Each row is a point on a landscape with many peaks, with its height.
A climber steps from a point to whichever of its 2 nearest points has the largest rise for the distance, and stops where none of them is higher. Distance is the straight distance between rows; heights are no part of it.
Sel h=323: [-40 -16 -24  11  16 -24   4 -28  49  -9  17 -48 -24 -14   9  -5  22  -7
 -10  21  21  -3  19 -15  20 -10  -7 -15  17  -8]
keb h=199: [ 22  -6  -4 -21   1 -22 -14  24 -24  -9 -32  28  11  -6  17  26   3  16
   1  -2   8  31 -16   0 -10  37   1  13   5 -13]
vogor h=196: [ 14   0  19 -31   2 -41 -26  22 -31 -22   0   7  14 -10 -26  -6  26  22
 -11 -35  11   0  -5  11  -6  50  13 -29 -18  33]
tam h=403: [ 13  16  11   1  15  29  12   4  13  24   0  29   0  33  30   6   6   9
 -10 -21 -43  35  18  16 -24  16 -50  -1  -5   9]
vore h=357: [-13  -3  -7  -6  14 -73 -23 -27  12 -13  27   5  -1  -3 -38 -20  21  45
 -12  -1  31  11  -9 -24  21  10   1  30  -6  16]
feso h=360: [ -6 -28  -2   3  22  20  10 -23  49  18  29 -18 -14 -13  -2  43   9  -7
   2  23   3  -4   4 -28 -12  -8  -2  50  18 -49]
Vemo h=475: [ -5   8  -4   2  17  42  -3  -3 -17 -14 -28 -14   9   3  22  10  -3  -9
  20  20   5   6  16 -33 -12  13  -2 -18 -10  37]
Vizol h=336: [-24  14 -26  16 -31  46  32   0   5  17 -34  18 -32  25  23  15  -6 -12
   3  31 -29  23  -2 -21  -6  -9 -11 -16   1 -24]
Nafe h=286: [-27 -13   1 -13 -52  66   6 -20  20   0  16  -4  -4   5  35  13 -59 -24
 -15 -16 -24  -8   3  30 -26  20  23 -36 -28 -18]
zer h=254: [ 11 -17   4  24 -16  26  22  -9 -23  26  12  23  -5  -4   1   8 -20 -17
 -20  -5 -13 -27 -10  -5 -22  -2 -19  -6   0 -34]
Vozi h=51: [ -6 -19  25  18 -23   3  -6 -12  22  -7   2 -20 -44  -7  30   1 -12  -3
  -1  25 -18  -1  19  13  -9 -15  -8 -24  10 -19]
vefu h=300: [ 24 -18 -16   0  15 -26 -23 -16 -17   3 -11   0 -53 -23 -25 -11  -8   6
   4  27  10 -21 -22 -12   5 -12   1 -13  25   0]
lik h=80: [ -6 -16  -9 -35  16 -35  20  -6  -7  -2 -11  14   1  -7  -5 -25  17  33
 -17  10 -15  26  22   8  33  -3  10   5  28  -8]
mumo h=6: [-14   3  -4  -3 -17   4   8   6  21  -2 -23 -50 -15   6  19  -4  -7 -42
  10 -24 -20  -9  16  32  -9 -27  14 -16  25  -3]
Ger h=85: [ 20 -32   3 -19  -6 -11  18  -8  11  26 -12  15 -56  -9 -11  10  -2 -15
   6  21 -16  17  12   6  41 -29  -6 -12   3 -23]
feg h=123: [  8 -15 -13   8  26 -18 -30 -16  18  -3 -28   3 -17  18   2  40  27  25
   1  -1 -14   2  17  -1 -28   8 -24   3  44  11]
Fem h=154: [ 24  -1  28   8  -9 -55 -11  -5 -14 -25   0 -14   8  21 -38 -24  36  18
   3  -7   8  18   0 -12  32   6  10 -11   6  10]
lovu h=198: [  1  30   5 -17  21   3  11  30 -19 -12 -24  21  26  -3   6 -20  25   4
   8   6  -1  19 -32  10  -1  14   9  51  17  10]
Kat h=221: [-21  34 -11  27 -17  -7  13  -2  -9 -25  -5 -19  31   4  12  -4 -11   3
  15 -18  20 -18  29  23  23  34  -2   6   3 -11]
desof h=186: [ -7 -24  -9 -10   8 -32 -25 -27 -16 -36  28 -11 -16 -20 -40 -25  -4  -6
  -8   4  -6  10  11 -32  23   4  14   9  -2 -11]
rifo h=337: [-28   7   0 -23 -47  62  -2  -5  16  13 -11  27 -23   9  42  17 -40 -27
 -11  -2 -43  -6  10  -8 -34  18 -11 -30  -9 -14]
kotek h=405: [-20  25  -3  13   4  32  32 -12  30  47   6   0  10  31  32  23   4  15
 -12 -18 -14  -2  10  29 -19   6 -11   5  24 -29]
fid h=107: [ -5 -11  10  -7  33 -12 -32 -18   7 -17  21  19 -13  -5 -21 -32   9   9
  14  49  19  19 -28   1  -3   2  23  -6  13  -5]
Dipug h=463: [ 11  12 -15  -4  41  18  17   9  16  -8  21  -3  70  22 -33   8  45 -11
  16   5  15 -20   2  -9  23 -14  -7  20  15  11]
genid h=415: [-35  11   2  15 -29  16  13  -3  -6 -22  14  -5  -1 -15 -19   7 -17 -37
  -6 -44   9 -28  -3  38 -27 -37  16  -3  23   5]
ret h=227: [-10  -3  10 -18  -3 -42 -52 -17  -3 -17  -7  14 -12  24  42 -11  14  20
   2  33   8 -12  -2 -14  10   8   7 -13  -3  18]
sus h=295: [ -5   5  -1 -39 -14 -40 -19   7 -30 -23   9  33 -16 -13 -28  -4  15 -25
  -6 -19   1  25 -23 -26  -3  -7  26   9  -8   3]
gibod h=215: [  4   9   5  17 -33  39   9 -23  -3   9  -3 -34   3  21  32  18 -52  22
  -6 -22 -19 -37  23  40  11 -10  17   1  14 -10]
daza h=422: [-21   4   1   4  23  32  -2 -21  27  18  15 -21 -37 -14  16  37   7 -13
  -6  -6 -10  -7  15 -20 -46  10   0  30  16 -24]
Rem h=335: [ 18   3 -21 -12  17  -2  17  -6 -15 -12  27  -9  30  13 -58 -45   0   2
   4  15 -14  24 -13 -29  39 -28  18   1  -5 -13]
Malop h=397: [ 28 -11 -16  -6  34  17  -1   1 -24  14  16  28   6 -15 -33  -9 -10 -12
  -4  -4  -8   0  -6  18 -16 -17 -16 -14  23   0]
Kaz h=250: [  4  -7  17 -19 -10   0   9  18 -28  -8  10   5   7   2 -15 -34  27  13
 -22   6 -29  18   2 -17  12  -6  26 -55 -29  12]
zag h=247: [-35  -4   2  29 -13 -25   8 -18   8 -38  31 -24  47   1 -39  -9  13 -20
  -8  -5  18  -9  14 -36  32 -20  21  13   3 -17]
varo h=486: [  3   1   5 -13  24 -25 -21   9  -3   6  -4  -6  -6 -19  14  -6   1 -16
  19  -9  16 -20   2  -2 -11  25   4  24  -4   5]
letun h=224: [ 51 -14  13 -21  21 -26 -24  27 -42  -1   4  14  10  -9 -42   5  13  15
  -5 -17  21  21 -39   9  -2  17  18   6 -14  21]
fep h=277: [-53 -13   0  27 -23  12  38 -22  19  -1  -3 -43  10  -7  16  21  -6 -24
 -18 -18  24 -26   1  10   4  -1  25  18   9  -9]
vanup h=601: [ -8  12  -1 -40  23 -14  -9   7   7  10  22  23 -11 -10  18   1  15  -5
   1 -22  -8  -3   4  34 -25   6   0  17  12   2]
bevo h=159: [-19 -21 -34  28 -37   4  18 -27  10  14   5  -9 -31  -5  -9  24 -39 -34
   1  10  25  -5 -23  -1   3  -9   3  -4   2 -56]
zodut h=343: [ 16 -10  -6 -17   9 -19 -26  10 -21  16  -6  39 -17 -14  -3 -30 -15  11
  -1  22  -8  -3 -24   9  -6 -16  -1 -39   9  -5]
kepa h=461: [  9   5   2 -24  38   4   2   4 -31  -3  20  11  -1 -35 -38 -48  -3  -2
   0   3  -1   9 -10  -2   4 -15  22   1  -2  28]
rifi h=177: [ 12 -14 -37  -1 -18  27  39 -30   5   0  11   6 -14   6 -31  26 -30 -20
  18  16  17  13 -10 -30  19 -11 -16  23   0 -38]
sikom h=144: [ 11 -29 -33   1  19 -21 -16 -36  12  -1  -2   6 -22  13 -15  48  26  14
   5  19  21   0  -4 -35 -18  15 -33 -12  12  -1]
Kep h=278: [-26 -20 -28   9   2 -11   8 -16  35 -22  15 -41 -53 -19 -36  -8  31  -6
   2  41  15  -5 -17 -36   8 -29   7 -12   8 -10]
Gefa h=345: [-16 -42   8 -25  20 -26 -37 -15  -7  -9 -19  31 -46   4 -27 -34   6   5
 -23  38  -2  20 -31  -8   8  14  17 -27 -22  38]
rumip h=319: [  0  -6 -24  28   1  23   9   1  12  28   9 -11  16  15  17  12 -36  -4
   7  34   7   6   0   3   9 -42  12 -13 -11 -39]
Sobo h=378: [ -7  30  16  14 -13 -12   4   8  -8   0  12   8  42   3  -6 -21 -12 -14
   4  -3  16  13  -4  22  37 -47  30 -21  18 -12]
Risef h=340: [ 16  19  -7  21   7  18  16   0   6  10  25  23  34  43  14  -6  16   9
  -3   9 -17  35 -11  14  -5 -10 -43  14   7 -19]
baf h=126: [ 22  -9  14   3  34 -27 -17  13  14   3  19  16  27  13 -27 -38  25  18
  10  26  18  39 -37   5  -1  -8  11  -7  -1 -12]
pov h=296: [-11 -19   7 -23   0   1 -13  -1 -23 -16 -13  46 -22   7   4 -30  11   9
 -17  28 -20  11 -23 -16  -9  19   5   2 -23  32]
vubem h=165: [  6  -6 -14   3  44  14 -13 -26  10  15 -14   7  -3  11 -10  17  17   7
  13  20  24  -8 -12 -43 -27  36 -30  20   8  35]
depin h=142: [ 11  -3  14 -36   3 -22 -35  24   5  -1 -46  15  -3  11  30  -6  12  31
  -5 -10 -17  -8  -6  29 -30  31 -12 -18  14  38]
ganu h=401: [-23  -6   7   3 -14  15   5  -1  14  -7   8 -41 -18 -46  20  31 -22 -20
  -3 -26  17 -22   7  49 -21  -3  21 -15  36 -36]
pafup h=257: [-10  -7   7 -24  20   2  -9   3 -32 -34  16  40  16   0 -17 -31  -2  21
 -20   3  -5  50 -20  -1   0  10   8  22 -29  51]
rebab h=133: [ 23 -21 -10 -22  11 -20  19  -1  -7   7 -12 -28   0 -18 -31  -2   9 -13
  14   5  23   2   3 -34  37 -18  21  -2  -8   5]
Luri h=453: [  4  60 -19  24   5  28  13  48  -5  -4  19   8  48   8   4   5  15   1
  -7 -40 -19 -28   4  57  20   0  -6  38 -24   7]
fel h=118: [ -4   6  -7 -39   9 -21 -14  15   8  13 -42 -10 -46 -14  35   1  15  28
   0   1 -18  -9   3   3 -31  21  -2   5  19  15]
lib h=132: [  3 -47 -28 -19  20 -35 -42 -20  22 -10   7 -13 -63 -30  -1  32   1 -11
  -5  14   3  18  11 -14  10 -12  -6   6  10  -7]
gevi h=76: [-18 -41 -14   1  29 -22   0   4  18 -11 -30  20  -3  18 -37 -21   3  55
 -15  48  16  54 -29   9 -18   5   2   8  -4  30]
Zar h=185: [ 14   0   4   3  34  -6  -5 -13   8  27 -29  11 -15  25  10   5  14  33
   1  -2  10  14  -5  -2 -19  46 -35  28   3  51]
davo h=150: [  8  -2  12  12 -10  33   8  24  -5  25 -14 -11  -1 -10  29  36 -30 -24
  -2 -15 -22  18  13 -20 -25  22   0  23 -11 -46]
puve h=411: [ -7   2  51 -50 -16 -29 -32   7 -11 -24  -2   5 -22 -12   3 -30  34   1
 -13   2   0 -10 -26 -11   1  17  34 -34  -4  21]
mepi h=587: [  0  15   4  -3 -12  33 -18   7   7  34   2 -14   7 -10  34  27 -30 -25
   4 -20   4 -49   0  14 -33   9   1 -35  -5  -4]
Deza h=192: [ 15 -31  16  -3   9 -22 -37   6  -4   4 -46  -3 -16  15  33  -5   8  29
  -4  49   0   1 -12 -13   7  23   9 -23 -10   8]
Suv h=313: [-31  -5  -2  33   9  16  31 -16  40  17   6 -30  10 -32   0  30   1 -17
  -9   0  35 -27  -4  -6 -14  12   1  38  30 -38]
ridol h=361: [ 21  17  -7 -16 -15  32  -6 -12 -21  12  19 -14 -22  11  29  21 -47 -16
  23 -13   0  -8   8   3   6 -10   9  28 -21  -7]
Kiza h=102: [ -3 -21 -13  -2 -15 -24  12  -6  11  21 -10   9 -39   8 -11 -23  17 -26
   5  32  -5   8 -17 -13  17 -10  -5 -27   7 -35]
fafeg h=176: [  7 -13  27  16  21 -55 -23  16  -1 -29 -18  24  27  -5 -40 -33   5  39
  -1   0  21  33 -14  35   9  23   7  17  21  16]
Zona h=334: [ 15  -3  19 -35 -10  -3 -40   8 -19 -14   6 -20 -17 -14  16 -39  -7  10
  -4  -3 -25 -51   6 -11 -10  19  10  -5 -29  37]
Fovi h=258: [ 37   6  -8   7  15   9  -2  -8   4  12 -13  26   4  27   2  29  -1  29
  18  26  -1  29 -23 -29  -5  23 -24  44  34 -25]
Nal h=201: [-19  25   0  -6 -10  44  15  19  -3   5  -7  35  10 -22  25  -6 -17   2
 -12  -7 -13 -19   7  11 -42  -2 -18 -23  -1  23]
zel h=263: [ 36  31  18 -19  12  14  -5  50 -19 -18 -29   2  35  -4   3   2  16 -19
  18 -34 -15   9   5  35  24  14  -3  14  -1  45]
Gepiz h=124: [-10 -19  21  -4 -14 -63   3 -12  13  -6  -5   2 -22  -5 -15 -35  33  -2
 -12  17  12  26 -13 -31  32   6  11 -12  -3 -18]
Fuzi h=284: [-15 -13  20   9  12 -28   6  -8  30 -27  25 -16  37 -25 -54  -9  22  16
  10  23  25  14   9 -37  33 -27  18   5   5  -6]
Duvo h=219: [-21 -36  -8   2 -11  34   4 -13  -3  -2  13   8 -29 -10   7  15 -22 -48
  -5  10 -26  12  31 -25  -2 -21   1 -10 -45   1]
tib h=151: [ -5   0   6  12  17 -44 -30  19   2 -15  -6  16  18  -2 -10 -29  -3  31
   9   3  11  33  -1  19 -10  -2   0 -27 -14  19]
Muv h=540: [ 10  13   9  17  -8  -2  22   8 -31   5  22   9   3 -25 -43 -25 -11  -9
  -4 -12  12  -8 -16 -14   4 -41   2   3 -12   7]
dovop h=471: [-23  17 -24  -4   2  18  -7   1   6  11   2 -14  -3   6  34  -5  -4  -4
   4  18   0 -27  10   7 -25   3  13 -48  -2 -14]
pok h=395: [  1   6  26  -7 -14  36 -17  11 -13 -15 -30 -25   4 -14  28  -6 -10  -4
   8  -1 -21 -42  17 -19 -23  28   1  -7  -4  30]
ref h=365: [-35  12  18  -4 -17 -17   1  12   0 -22  42   3 -18 -37 -20  -5  12  -7
  -5 -34   0  -3  10  24 -23 -38  17   6   1   2]
Fiba h=595: [  4   3  21 -18   0  24   4  -3 -15 -19 -29  23  -9 -10  27  -8 -10  27
  12  16  -3  16  15   1   3  13 -14 -27 -12  62]
Zuf h=251: [  2  31  12  33   1  52   8   1  17  44  -9 -10  24  27  32  25 -33 -25
  -5 -46 -13   7  13   3 -13  13 -33   2 -19  14]
sove h=309: [-32  29 -15   5  -3 -53 -14 -10  -4  -3  25  12   9   6  -2 -30  14  29
  -3  10  28  -1  -3 -24  15   5  11  -1 -18 -10]
Ror h=342: [ 15  13  27   1 -15  -5  26   2   1  -4  17 -15   7   1  -3  17  16 -32
  28 -20  46  16   1   6   3  13  -5  -2 -16   1]
taf h=554: [-12  -6 -12  16  22  25  30 -16  32   7  33  -6  53  14 -31  26  25 -27
   0  -6  24 -27  -3   8 -11 -13  -8  13  22 -16]
Lugu h=228: [ 42  13 -25   7  26 -13  -7  20  -7   5 -28  19  43  18  -3  27  16  23
  17   3  12  24 -23  -2   8  23 -21  23  25  -7]
mori h=332: [ 12  19  15 -58 -41  -7 -23  20 -20 -23   3   0 -15  -6  14 -40  -5  19
  -1   2 -29 -20  -6  -1   8  10  29 -23 -13   6]
matad h=127: [  4  -8   2  -4 -12  -3  14   1  17  45 -21 -11 -30 -15  35  33 -13 -24
   6   9  12   7   2 -27  12  15   6  18   1 -54]
pob h=175: [  6  14  16   6  16  40   2  27 -12  18 -19  31  25 -29  28  17 -17  -6
  -8  -6 -19  19   4  -5 -29  23 -18  11   0  -4]
ragup h=532: [  5 -36  47 -14 -35 -24 -26   2  -1 -27 -11   2 -45 -20   8 -14  17 -14
  -9  24  -4   0 -10 -18  10  12  14 -50 -12  -5]
savam h=209: [ 15 -13   9  14  40 -24  -5  19   2  18 -22  14   8  11  -9   1  34  42
 -16  -9  -5  -2   1  25 -24  14 -23  14 -11  59]
Bupip h=147: [-21  24   3  17 -36  -2  39   3 -18  14  -6 -11 -22  -6  16 -28   4   5
  -8   3   6 -39 -17 -12  -7  -5  -5   3 -10  -7]
Sopo h=169: [ 11  21   4 -31 -16 -39 -35  43 -12 -10 -17  22  17   7   2 -20  18  45
 -13 -26  -3 -11 -21  18  -8  18   1 -23 -24  56]
Sut h=115: [ 30 -19  -1  -9  18   2  27 -15  -5   5  -7  -9   9   6  -6  -7   3   2
  17  20  13  32  18 -17  33  18  -6 -20  -9  -5]
morus h=280: [ 13  -8   1  42 -20  35  45 -18   0  35  11  -5  22  18   4  10 -35 -19
 -13 -12  15  -5 -11  12   5   7 -12  -7  -8 -23]
kagi h=362: [ 21  -3 -12  32  13  26   2   0  -2   4  15 -19  13   4  -8  27 -16   9
  24   7   6   6  15   0 -11 -17 -10   2 -11 -10]
gorir h=294: [ 10  -1   4  -2  -9  16   8  22 -32 -24   7  19  18   9   3  -9  16  -3
  -8 -11 -23  31  -1   2  -7 -11 -20 -31 -18  10]
nusu h=153: [ 13  -9 -13 -10  12  -3  42 -10  17  18 -24 -33   9 -13 -11  15  -1   0
  17   2  16  -5  16 -18  31 -17  -2  36  31 -17]
Parub h=288: [  7 -20 -30  -9   7  -7  14   4   1  30  22   9  11   6 -25   7  22  15
  -9  33   1 -11  -5 -37  29 -51  18 -23 -20 -22]
kup h=266: [  8  -6 -36  15  21 -26 -16 -27 -11  -3   5 -13 -29   3 -22 -10  -2   2
   0 -18   2 -33  10   2 -12   4 -34   1  21   7]
sola h=409: [ -9   4   1  -9 -23  42 -17   0  16  27 -44  41 -45  15  31  24 -15  -4
   0  18 -43  14   6 -26 -22  20 -22 -37   5 -11]
Dov h=248: [-28 -27 -37   5   2  13   1  -9  -5   7  14  -5   1   2  -5   5  -6 -15
 -17  21 -15 -13  20 -35   5 -53  14 -15 -33  -4]
nep h=225: [  5   9  17  -7 -29  38   8  22 -16   5  15  25  11 -18  23 -17 -25 -10
 -19 -16 -32 -32  -7  21 -46  18 -17 -17   2 -28]
Vene h=446: [  5  46  25   8  -1  -4   5  40 -10  -6  21  10  35  -5  -6 -26  12  -3
   7 -22   6   7 -11  33  11 -25  15  12  -3   4]
sil h=279: [ 14   8 -44   9  -4   2   5  10 -12  16  14  17  22  28  23  15 -10  24
   0  25  -1  23  -2 -18  32 -16  -9  -7 -31 -29]
zuduv h=214: [-15 -20  -5  11 -27 -29 -20 -33  -6 -36  21 -23   3   4  -5   1 -10 -44
  -8 -10   2  -7  17 -25  26  -6   8   4   1 -24]
ker h=470: [  2   0  -2  15 -23   5  16  23 -23   8   4   2   0 -30   3   2 -39  -5
   4  -8  12  -1   2   1  -2 -47  12 -21 -38   2]
Gele h=410: [ -4   8   5 -16 -11  11 -19  -8 -11   2  20   2 -33  -6  37   8 -11 -22
  15  13   1 -22  -4 -23 -11  11   7  19 -29  -8]
radok h=101: [ 12 -36   5  -2  21 -34 -18 -12   6 -18 -19 -12 -16  -7  -2   7  20  29
  -2  10 -13  12  19   6   6  13   0  25  36  -7]
ruta h=293: [ 10  11 -32   6 -11  11   9   0 -14   6 -35  10 -26  16  13  12  -9   9
  18  25 -11  21  -5 -24  -5  -1 -10  16  15 -19]
bivu h=91: [  8 -19 -22 -13  31  -5  -4 -14  -2  -3  -6  27 -40   5 -40 -28  -2  40
   4  50  15  28 -44   3 -10  16   9  14   8  12]
pav h=414: [ 12  -3 -20   4  32 -45 -20  -8   8  -3  18 -19  13 -10 -32  -5  14   3
  23  -9  45 -14  -6 -10   8  27 -12  31  -3   3]
badu h=68: [ 18 -39  29  -9  -6  -2   4  -9   5  -1 -14 -15 -65 -18  12   4   3  12
   6  36 -15  20  22  -4  26  -3   8  -6 -16   3]
tudaf h=285: [-28  -5 -15 -10   8   0  25   0   3 -12   3 -38 -49 -30 -12   2  38  -3
   2  12  12  -9  -4 -23 -21   1   7  22   4   3]
Bev h=393: [  3   7  11  15  33 -12 -26  13  10 -19  37   3  60   4 -32   0  42  -4
   6  -1  15 -20   8   0  16 -15  22   0   0   8]
Lurek h=243: [ 11  22  -1  20 -55  42  -4  22 -13  -5  -8 -23  28  23  36  -5 -44  13
  -1 -21 -30 -39   9  27  -5  -4  -7  -7 -15  -1]
sike h=382: [ -6  42  -7  -7 -17 -34 -12  34 -15   6  34  14   8   3   1 -29   1  13
  -4 -23 -16   0 -12   9  -2 -34  17  23 -23 -11]
golu h=408: [  8  -6  -3  31  -9  47  15  13 -19  -2  -5 -16  20 -17  -2  24 -42 -17
   4 -31 -11  -6  22  24 -21 -25  -3 -13 -11   5]
venad h=472: [-13  19  11  37   2  21  23   0   9  -7  22  -3  32   0 -35   4   8 -47
   7 -26  28 -29 -14  40 -11 -11   3   7  20   7]
Zela h=158: [ 12 -60 -16 -11  22 -65 -58 -18   8 -18   5  -6 -16  -7 -29   2   3   5
 -15  12   2  16  -3 -24  18 -10   6   8  -3  -7]
lazo h=320: [ 16  25  29   9  -1  43  -1  -1 -17   7  19 -12  13   2  29  28 -15   3
  13 -15  -5 -41  16   9  -1  -2   9  45  -5   9]
peruz h=125: [  3 -21   1  15  -1 -34 -21 -28   1 -28 -13  -3 -30 -12  -4  21   9   8
  11  10  34   8   4 -16 -11  20 -31 -20   1  26]
lopi h=168: [-18  10  15  16 -15  18  24 -10  10  28 -25  -4 -22  -5  40 -17 -23  -8
 -12  -3 -23 -26  13 -16 -17  16 -21  23   9  -9]
Vadu h=322: [ 17 -10 -26  12   7  15  37   5  14  33  17 -11  24   1 -27  26   5  10
   8  15  25  -8  -9 -28   7 -52 -10  -5 -20   5]
gumib h=246: [-32 -13   9  14 -51  25  32 -53   1  -4 -14 -27 -22   1  30  18 -42 -29
 -14 -18  18 -26  -9  10  14  13  16  -6   5  -2]
lemi h=204: [ 16   0  13  30  36 -23 -27  40  -1 -33 -14  34  62  21 -36   3  31  38
  -2   0  12  27 -23  41  17  22   1  43  -4  31]
Dab h=212: [ 11  11  36  -9 -24 -29 -11   3 -23 -10  21 -17  15  -2 -19 -42  -2  12
 -23 -16 -25  -8  17  -7  30  -6  29 -51 -12  -5]
Nos h=344: [-11   9 -14 -30 -34 -14  11   7 -27 -11  -2  14  -6   1  10  -6   1 -25
  -8 -23 -18   0   5 -11  -8  -8   1  -6 -10  -8]
sot h=35: [  8 -12  19  17   4   7 -30   0  27  20 -23   1 -19  17  41   9 -23 -17
  16  14 -29  13  21   2 -21 -16 -17 -14   4 -18]
zevud h=385: [ 31  14   3  20  -1  -3  25  -7   4 -16   6  -4  39  22 -25  18  12  -4
  31 -14  39  20   7   2  27  10 -31  19   4  12]
Movar h=331: [ 10   3  15  -8  29 -39 -14  10  13  -8  18   2  62 -12 -70   1  33  20
   2  -1  26  24 -11 -33  26 -16  22  -5  -8  16]
Dez h=392: [ 10  11 -20 -17  52  -7  -8   7 -15 -17  10 -12  35   8 -55 -47  16   7
   8   5   3   7 -14 -11  22  11  16  24   4  24]
Teni h=270: [-21   1  22 -21 -55   5  -1 -11  17 -15 -12 -10 -13 -13  38 -26 -44 -10
  -7   2 -11 -31  20  21  23 -15   9 -46   5   3]
Zatu h=448: [ 15  30   0  10  11  25  27  14   5  -7   2   4  33   7   1  27   6  -6
  16 -30  -4  24  30  37  18  11 -16  41  12   1]
Vaz h=303: [ 21  35  24  -2 -32  22  23  29 -20 -17 -12 -17  13   2  14  14   2 -33
  23 -36   7   8  -3  13   3  -7   1  12 -15  22]
reteg h=478: [ -8  18  -4  -7   1  16  12   1  20  26  24  -4 -11  18  34   6  -3   2
  -1 -27 -20  -1  33  31 -29  13 -22   5 -14  -1]
kir h=317: [ -4  33  27  -5 -45 -15  -3  12  -3 -27 -15  -2  21   0  18 -21 -18  -4
   7 -17   1 -28  12  35  22 -23  11 -32  27   7]
bired h=256: [ 18  -7   0 -43  13 -38 -27  17 -23   7  -7  27 -14   5 -46  -1  10   5
  -5   0  19  47 -50 -17  11 -18  39   8 -22  28]
Samu h=237: [  7  -6 -37   7  31 -39 -21  -8 -10   2 -10  11  -3  25 -24 -13  30  35
  -3  -3   2 -17  -4   1 -13  -6 -23 -15   6  39]
miv h=476: [-15   5  -8 -10  22 -11   7  -1  26  13  10 -10 -14 -44  14  31  10  -3
  -4 -26  13 -20  25  35 -18  16  -6   7  40 -29]
vaki h=20: [  8   9  -5  16  -9  -7   7  26  12  14 -21 -15   6  28  23  -5   2 -17
  17  -4 -21  18   6  24  -9 -40  -8 -13   7 -12]
Kunov h=389: [-20  -2 -34   0  31  -5   4 -13  19   2   1 -16  22  -1   8   5  10   4
  10  16  24   0  31   5   5   1   0 -36  20 -14]
zusif h=418: [ -5 -36  23  -5  -6 -43 -49 -24  -8 -31  10   5 -49  -3 -20 -36   9  14
 -21  23  -6   7  -8  -9  14  23  10 -51  -8   9]
kefi h=534: [-21  -4  10   9  -1  37 -27 -23  20  28  -8  12 -44  13  32  29  -3 -23
 -20  -3 -39 -20  12 -42 -40  21 -26  -5  11 -18]
pume h=321: [-38  13 -14  17  -9   3  17  10   4 -14  31 -35 -29 -17  -4   6  18  12
  -6 -17   1 -33  16  13 -35 -14   8  10 -11   6]
ruba h=267: [ -5  -2 -12  -1   0 -33 -16  -8   2   9  17  34  11  18  33   1   8  12
   5  29   8   4  -3 -14  12   1  -8  -9 -11 -25]
lipes h=249: [  3  19  -4  36 -27  10  29  13 -23   2   9   0  57  13   9   2 -12 -12
  -9 -30  19 -15  -2  20  21   9 -17 -19 -21  -6]
mopag h=539: [-18  36  -5  33  -7  39  30  19  22   4  -1   6  47  22  17  18 -13 -21
  -6 -48 -14 -10  13  64   8   1  -5  36   5   9]
roko h=234: [-32 -12   9 -12 -72  22  17 -13   4 -29 -15 -39 -23 -26  23  10 -50  -7
 -13 -24  -4 -27   8  32   5 -16  33 -17   5  -2]
gole h=445: [-26  22  -6  25  -3  61  36  -7  26  44 -13 -11  30  21  15  31 -22  -9
 -20 -48 -15   5 -13  55 -22   2   7  10  23 -11]
kot h=275: [ 17  31   7 -13 -52  18 -14  30 -13 -31 -14   6  38   5  27 -32 -31  -1
   2 -13 -32 -32   4  20  -2  -6 -12 -22   9  14]
ler h=297: [-24  10 -19  26   2 -20  19  -2  16  -5  35  16  17  25 -16 -25  28   9
   3   3  -6  14  -3   3 -11 -24 -22  27  -3 -20]
dapu h=105: [ 33 -25  -4 -20  19 -17   2  -1  20  39 -24 -21 -24   8  13  13  19   8
  15  29   6  13  -1 -28  16  22  -3   4  -1 -26]
gomu h=287: [ 16  20  43  32  20  55  10 -18   9  46   8  -9  30   9  11  38 -14 -16
  -3 -28   7 -35  15   4   1  14 -13  29   2  11]
luzap h=100: [ 14  13  -5 -18  -4   9  -7  -4   3  34 -12   1 -74  -1  25  14 -14  24
   6  -4 -25 -18   9   4 -28   5 -19   9   5   6]
nusor h=179: [ 25   5  23   8  -7 -17   9 -16 -27 -14   8 -31  14  21 -12 -24  11  -4
   1  -9  -1 -19  17  -2  45  -2  14 -14   9  -5]
Ritag h=469: [-18  -6   7   5  -1  51  -8 -23  32  34  -6 -36 -23 -22  24  51 -43 -22
 -10 -23   2 -18  14  22 -23  -3  15 -28  18 -22]
Gep h=226: [  2   0  -7 -20  15  -6   9   6 -25 -21   3  43  24  11 -18  -6  27  22
 -12  15  13  38 -43 -23  12   8   5  47  -3  19]
kesi h=193: [-37  32  14  19 -12  32  24  -9   1  -8  -6 -17   7   4  32 -27 -29  -9
   1  -8 -10 -22  20  20 -11  35  -6  18   4   2]
mar h=231: [ 33  21   1  14  35  14 -20  44 -22 -27 -20  32  55  -9 -18  17  16   2
   6 -16  -2  19  -4  32  27  14 -22  48  -7  44]
zinet h=174: [  4   9  -9   7  16  -5  42  14 -10  -2 -22  -5  19  -8 -19 -28  16  10
  11  11   0   8   2 -15   9  -8  -3  49  19   5]
Zoliz h=195: [-13 -34 -17   9 -17  48  35 -34  20  12  20   3 -18  19 -17  29 -16 -42
   1  22  -6  21  11 -25   9 -14  -1   8 -27 -24]

Call two points neighbours if one is among the 2 nearest of the other. Go from one point of each pair to the other, from neighbour to neighbour, staying as high as possible. Name the lowest point that can't be avoided.
Muv and vanup -> ruba
mopag and reteg -> kotek
vanup and mepi -> ganu
Fiba and ragup -> mori

For each start below, name the point where the climber stops.
Ger -> Nos
Sut -> ragup
vubem -> Muv
bevo -> Muv
Zela -> taf
rifi -> Muv
bivu -> mopag
